The views of a scene show one set of named points, each view turned or mirrored, and shifted as a whole, with a little noise and some points left out.
(in the rows, 128 means zero)

Scene 1
View 1
K206: [135  30 121 229 119  10  81 118 130 102 152 111 138 153  94 128 148  83
  96 103 125  90 181  79 144 122  73 123 169  93 124 117 171 129]
K999: [126  95 135 178 130  72 116 122 104 104 133  94 114 176 139 141 161 136
 137 132 144  96 154 155 146 132  93 145 157 119 110 128 123 128]
K299: [121 123 152 157 140 122 135 115 129  97 123  74  98 191 163 147 174 148
 149 156 146 104 157 196 143 144 107 149 160 129 117 132  92 131]
K382: [130  49 136 198 121  78  99  96 162 107 146 101 126 173 131 147 178 106
 101 145 143  93 185 145 136 133  93 126 166 103 122 124 134 126]
K55: [138  72 130 183 115  80 104 100 144 126 155 101 136 168 140 146 181 137
 100 152 149  97 159 175 144 135 103 139 168 109 102 142 129 132]
K721: [138 148 142 168 139  77 131 132  66 116 133  62 130 161 158 147 147 185
 158 137 148 111 111 183 153 131  81 172 159 130  88 141 103 150]
K736: [131  71 171 201 144  67 125 114 128  90 145  59 128 140 124 140 159 132
 122 127 134 114 170 127 145 151  64 148 169 114 113 108 127 152]
K276: [115  98 125 191 144  61 115 135  94  55 100 111  74 214 133 128 151  81
 175 104 120  73 175 117 150 120  95 126 153 118 153 117 128 105]
K589: [118 140 134 163 147  97 136 136  79  76  92  96  74 218 159 135 150 127
 192 129 135  88 145 167 147 125 103 143 150 133 130 132  99 110]
K485: [132  54 156 230 137  12 101 131 107  81 153  77 145 124 100 134 135 119
 114  99 121 106 168  76 152 132  48 147 170 102 114 102 156 151]
K885: [128 106 155 178 137  84 129 123 103  99 130  70 119 169 140 144 158 145
 145 131 140 106 151 157 145 138  86 156 160 120 110 127 111 136]
K401: [111  25 137 233 133  22  95 127 124  42 113 119  89 175  92 114 143  42
 141  84 102  79 216  42 145 119  67 111 167  99 164  87 169 116]
View 2
K206: [146 150 128 127 135 128 144 151 156 128 102 114 135 107  93 123  73  76
 160 133 185 102 131 133 162 110 154 142 178 172 168 112  61 150]
K885: [142 136 172 139 108 170 123 127 117 144 129 145 138  98  95 177 142 105
  93 119 130 137 120 119 154  98 139 159 118 124 141 122 107 135]
K55: [172 128 153 147 104 176 164 131 106 164 173 118 163 113 136 137 138  90
 112 123 169 127 139 117 148 102 154 136 133 148 131 100 105 119]
K721: [140 151 168 127  94 175 129 123 102 163 129 144 139 102  78 185 162 109
  45 118 101 172 103 131 156  99 155 141  91  99 124 112 116 118]
K401: [136 143 125 136 151 117 115 161 173 110  78 137 103  82 100 129  36  84
 207 134 197  71 123 142 149  94 130 159 202 190 181 140  51 169]
K736: [143 130 184 141 115 150 147 112 140 147 119 137 146 119  72 160 127 102
 116 135 172 120 144 112 163 118 157 161 134 154 162 141  87 143]
K589: [133 135 154 144 108 173  84 150  98 127 127 159 109  55 121 187 125 101
 104 105 100 142  92 144 135  72 108 163 114 106 129 125 125 135]
K276: [131 139 124 134 131 146  90 160 124 116 103 148 101  61 122 167  82  91
 155 108 133 105 100 144 133  72 110 159 152 139 149 119  94 153]
K485: [134 152 150 118 131 120 157 130 164 147  84 122 136 122  49 138  91  93
 133 138 183 118 137 128 177 129 178 139 164 170 172 125  55 149]
K299: [149 113 179 162  95 195 116 123  89 145 164 151 142  85 129 186 156 101
  96 111 126 134 126 115 133  84 119 168 106 115 126 129 128 128]
K999: [148 137 150 140 112 163 131 139 114 142 133 133 142  91 109 158 125  92
 107 119 140 130 119 127 148  98 139 149 128 134 138 114 102 129]
View 3
K736: [166 127 156 106 155 115  99 167  92 124 139 125 106 109 118  79 147 112
 139  98 137 148 157 151  91 136 137  80 126 191 129 116 161 122]
K276: [119  87 124 111 134 110 174 124 135 116 161 120 136 116 164  40 138 164
 153 147 125 118 168 110 153 131 165  79 148 146 138 123 155 140]
K885: [164 119 144 105 154 103 117 153 113 153 153 116 128 121 153  77 147 122
 150 112 146 147 132 167 127 139 130  91 122 146 136 107 183 133]
K401: [103 102 130 118 128 122 170 125 113  67 137 148  92  88  96  29 126 167
 134 140 100 104 213  66 122 120 189  58 159 207 120 148 110 115]
K299: [179  98 137 104 159 100 114 140 122 164 165 127 142 156 196  95 162 102
 153 109 137 132 104 171 153 133 134  94 126 132 120  86 193 140]
K382: [169 114 153 104 137 132 114 136 122 128 126 171  89 135 112  98 159 120
 125 103 109 110 137 141 136 141 161  74 144 174 111 106 181 106]
K55: [182 118 158  97 141 134 103 140 128 154 127 162  96 134 116 108 164 127
 126  98 122 127 110 170 139 143 147  87 138 153 121  99 203 107]
K589: [143  88 121 109 151  95 158 136 139 160 176 101 161 128 204  57 140 142
 163 147 145 137 129 152 163 134 138  96 131 108 146 102 177 151]
K485: [145 137 161 112 146 125 115 172  94 109 124 125  88  67  71  53 126 153
 130 111 138 147 195 131  77 145 151  74 139 199 146 141 152 108]
K721: [180 123 151  98 162 100 114 179 119 186 151  88 150 105 163  80 140 132
 160 111 174 168 113 204 123 149 107 107 116 116 161 100 210 142]
K206: [136 127 157 104 121 145 138 143 120 104 109 166  75  81  53  61 140 170
 124 115 120 119 179 112 114 148 178  71 157 192 135 140 162  93]
View 4
K382: [125  95 110 106 102 107  77 113 128  90 118 137 179 168 125 109 129 126
  90 106  89 141 129  90 155 144 140 133 128 109 121 173 108 135]
K55: [122 110 107 101 101 112  69  96 117  81 100 161 199 158 128 106 133 107
  96  85 117 134 117  91 143 131 155 123 118  95 107 143 114 149]
K736: [124  88 163  94 109 128  81 130 130 107 122 140 127 160 134 131 160 149
 114 138  79 150 122 116 174 153 133 124 102  90 123 149 101 131]
K401: [141  44  84 110 100  96 112 144 178 128 155  70  83 163 101 118 119 140
  67 157  61 171 158  76 132 182  80 143 141 167 163 210  94 101]
K206: [118  40  95 120  99 110  78 133 147 103 165 111 146 168 117 117 131 170
  84 143  57 137 111  77 171 164 110 171 152 137 138 204  81 130]
K589: [134 115  92 121 132 128  76 100 160 106  87 146  96 111 124 134 165  97
  98 134 152 173  94 108  75 141 118 109  84  89 135  85 119 172]
K276: [145  78  83 127 125 120  93 123 180 126 117 108  57 116 116 131 156 116
  83 163 120 185 111  91  81 166  85 129 100 127 162 131 103 150]
K721: [120 116 149 108 133 152  50 108 132  94 105 181 123 111 152 149 201 144
 129 139 132 155  54 126 132 131 139 128  86  58 124  82 109 185]
K485: [122  46 151 103 110 130  78 153 144 106 162 117 108 156 127 135 157 183
 109 163  52 146 106 101 178 164 105 155 127 116 146 191  84 129]
K299: [135 135 130 100 116 126  77 100 131  99  76 162 145 132 139 127 158  96
 111 106 139 155 115 115 116 131 147 100  82  68 112  92 128 162]
K999: [124  99 116 112 119 124  70 114 137  97 111 149 140 139 131 131 161 127
  97 125 113 151 100 100 129 145 128 136 110  95 125 128 106 155]
K885: [127 109 138 104 124 134  70 115 136 102 108 152 127 134 135 132 173 132
 112 129 116 149 102 113 132 144 133 122  97  81 130 115 110 161]
View 5
K885: [119  72 114 105 144 137 127 124 133  98  68 159 112 164 141 117 167 145
 122 119 128 124 150 127 168 113 133 155 165 127 135 100 124 130]
K55: [134 106  64 134 125 137 146 138 117 117  88 145  81 171 133  97 136 137
  95 122 140 114 164 119 185 143  95 162 165 132 139  96 128 136]
K299: [124 103 123 121 136 133 127 142 126  99 114 136 114 146 130 132 183 166
  97 107 116 125 156 160 177 114 143 178 151 131 123 102 128 137]
K276: [138  68 161  75 143 119 114 121 131 155  88 132 153 191 161 138 146  91
 169 134 131 107 144 134 189 100  98 110 145 113  98 105 116 124]
K999: [129  90  96 117 134 130 132 134 121 115  88 139 103 165 138 112 154 135
 108 118 129 118 155 132 179 124 114 157 159 130 130  99 124 136]
K401: [139  83 141  95 144 124 152  78 131 169  64 153 149 214 161 145 108  34
 228 149 133  79 155  52 181 117  41  71 149  99 112 115  96 121]
K721: [108  41 105  94 144 140 107 133 143  88  45 175  97 165 141  92 191 178
  86 126 140 151 139 158 164 105 172 176 167 128 130  94 134 124]
K382: [136 120  74 139 129 132 158 120 119 121  92 141  98 172 130 114 125 111
 132 127 130 102 170  95 184 145  75 143 165 127 132 102 114 136]
K485: [115  51  87 108 146 139 157  71 150 115   7 199 101 205 141 104 130  88
 181 147 150 107 157  42 163 125  89 106 176 100 142 103 106 121]
K206: [136  75  68 111 134 127 157  96 126 152  36 164  96 207 151  98  96  61
 171 154 154  89 155  53 181 139  53  97 165 108 135  95 108 119]
View 6
K485: [105 115 208 151 123 154 152 151 172  97 133 119 120 148  92 175 153 157
  70 133 137 155 137 159 147 126 179 108 133 107 174 166 149 113]
K401: [ 92  90 230 153 101 151 161 162 132 140 122 131  89 179  44 114 131 166
  77 214 158 179 123 116 122 119 175 152 129 127 183 114 133 161]
K382: [155 105 163 130 143 129 150 159 123 118 160 117 158 173  94 116 129 109
  78 109 130 153 100 117 143 111 101 140 140 124 163 140 150 110]
K736: [135 127 168 122 120 136 141 145 151  95 147 133 133 137 115 165 137 139
  88 106 115 148 117 126 139 111 123 102 123 132 148 168 151 114]
K589: [174 128 115 144 119 163 104 138 119 178 170 125  76  97 146 109  62 114
 123 142 126 139 112 100 136 124 102 118 129 125  94 153 134 151]
K55: [169 110 140 135 152 133 138 154 128 117 166 112 165 157 113 125 126  95
  84  82 130 145 104 132 152 109  85 132 148 117 156 161 150  96]
K721: [183 140 111 144 135 160 109 135 151 134 173 109 106  80 181 163  89 110
 108  75 111 123 126 143 158 125 117  86 136 103  98 196 153 109]
K299: [191 133 108 119 129 138 113 142 115 142 180 130 121 114 146 124  86  99
 110  94 111 143 103  92 134 106  61 116 122 140 103 166 140 127]
K999: [160 118 142 146 135 151 125 150 134 138 161 114 119 133 128 135 103 114
  94 111 129 146 112 128 147 122 109 119 138 116 138 165 146 121]

In a view up to two points have been moved. Name them for each view, in the order of its rows, or write -.
view 1 -> -
view 2 -> K206
view 3 -> -
view 4 -> K55, K276
view 5 -> K999
view 6 -> -
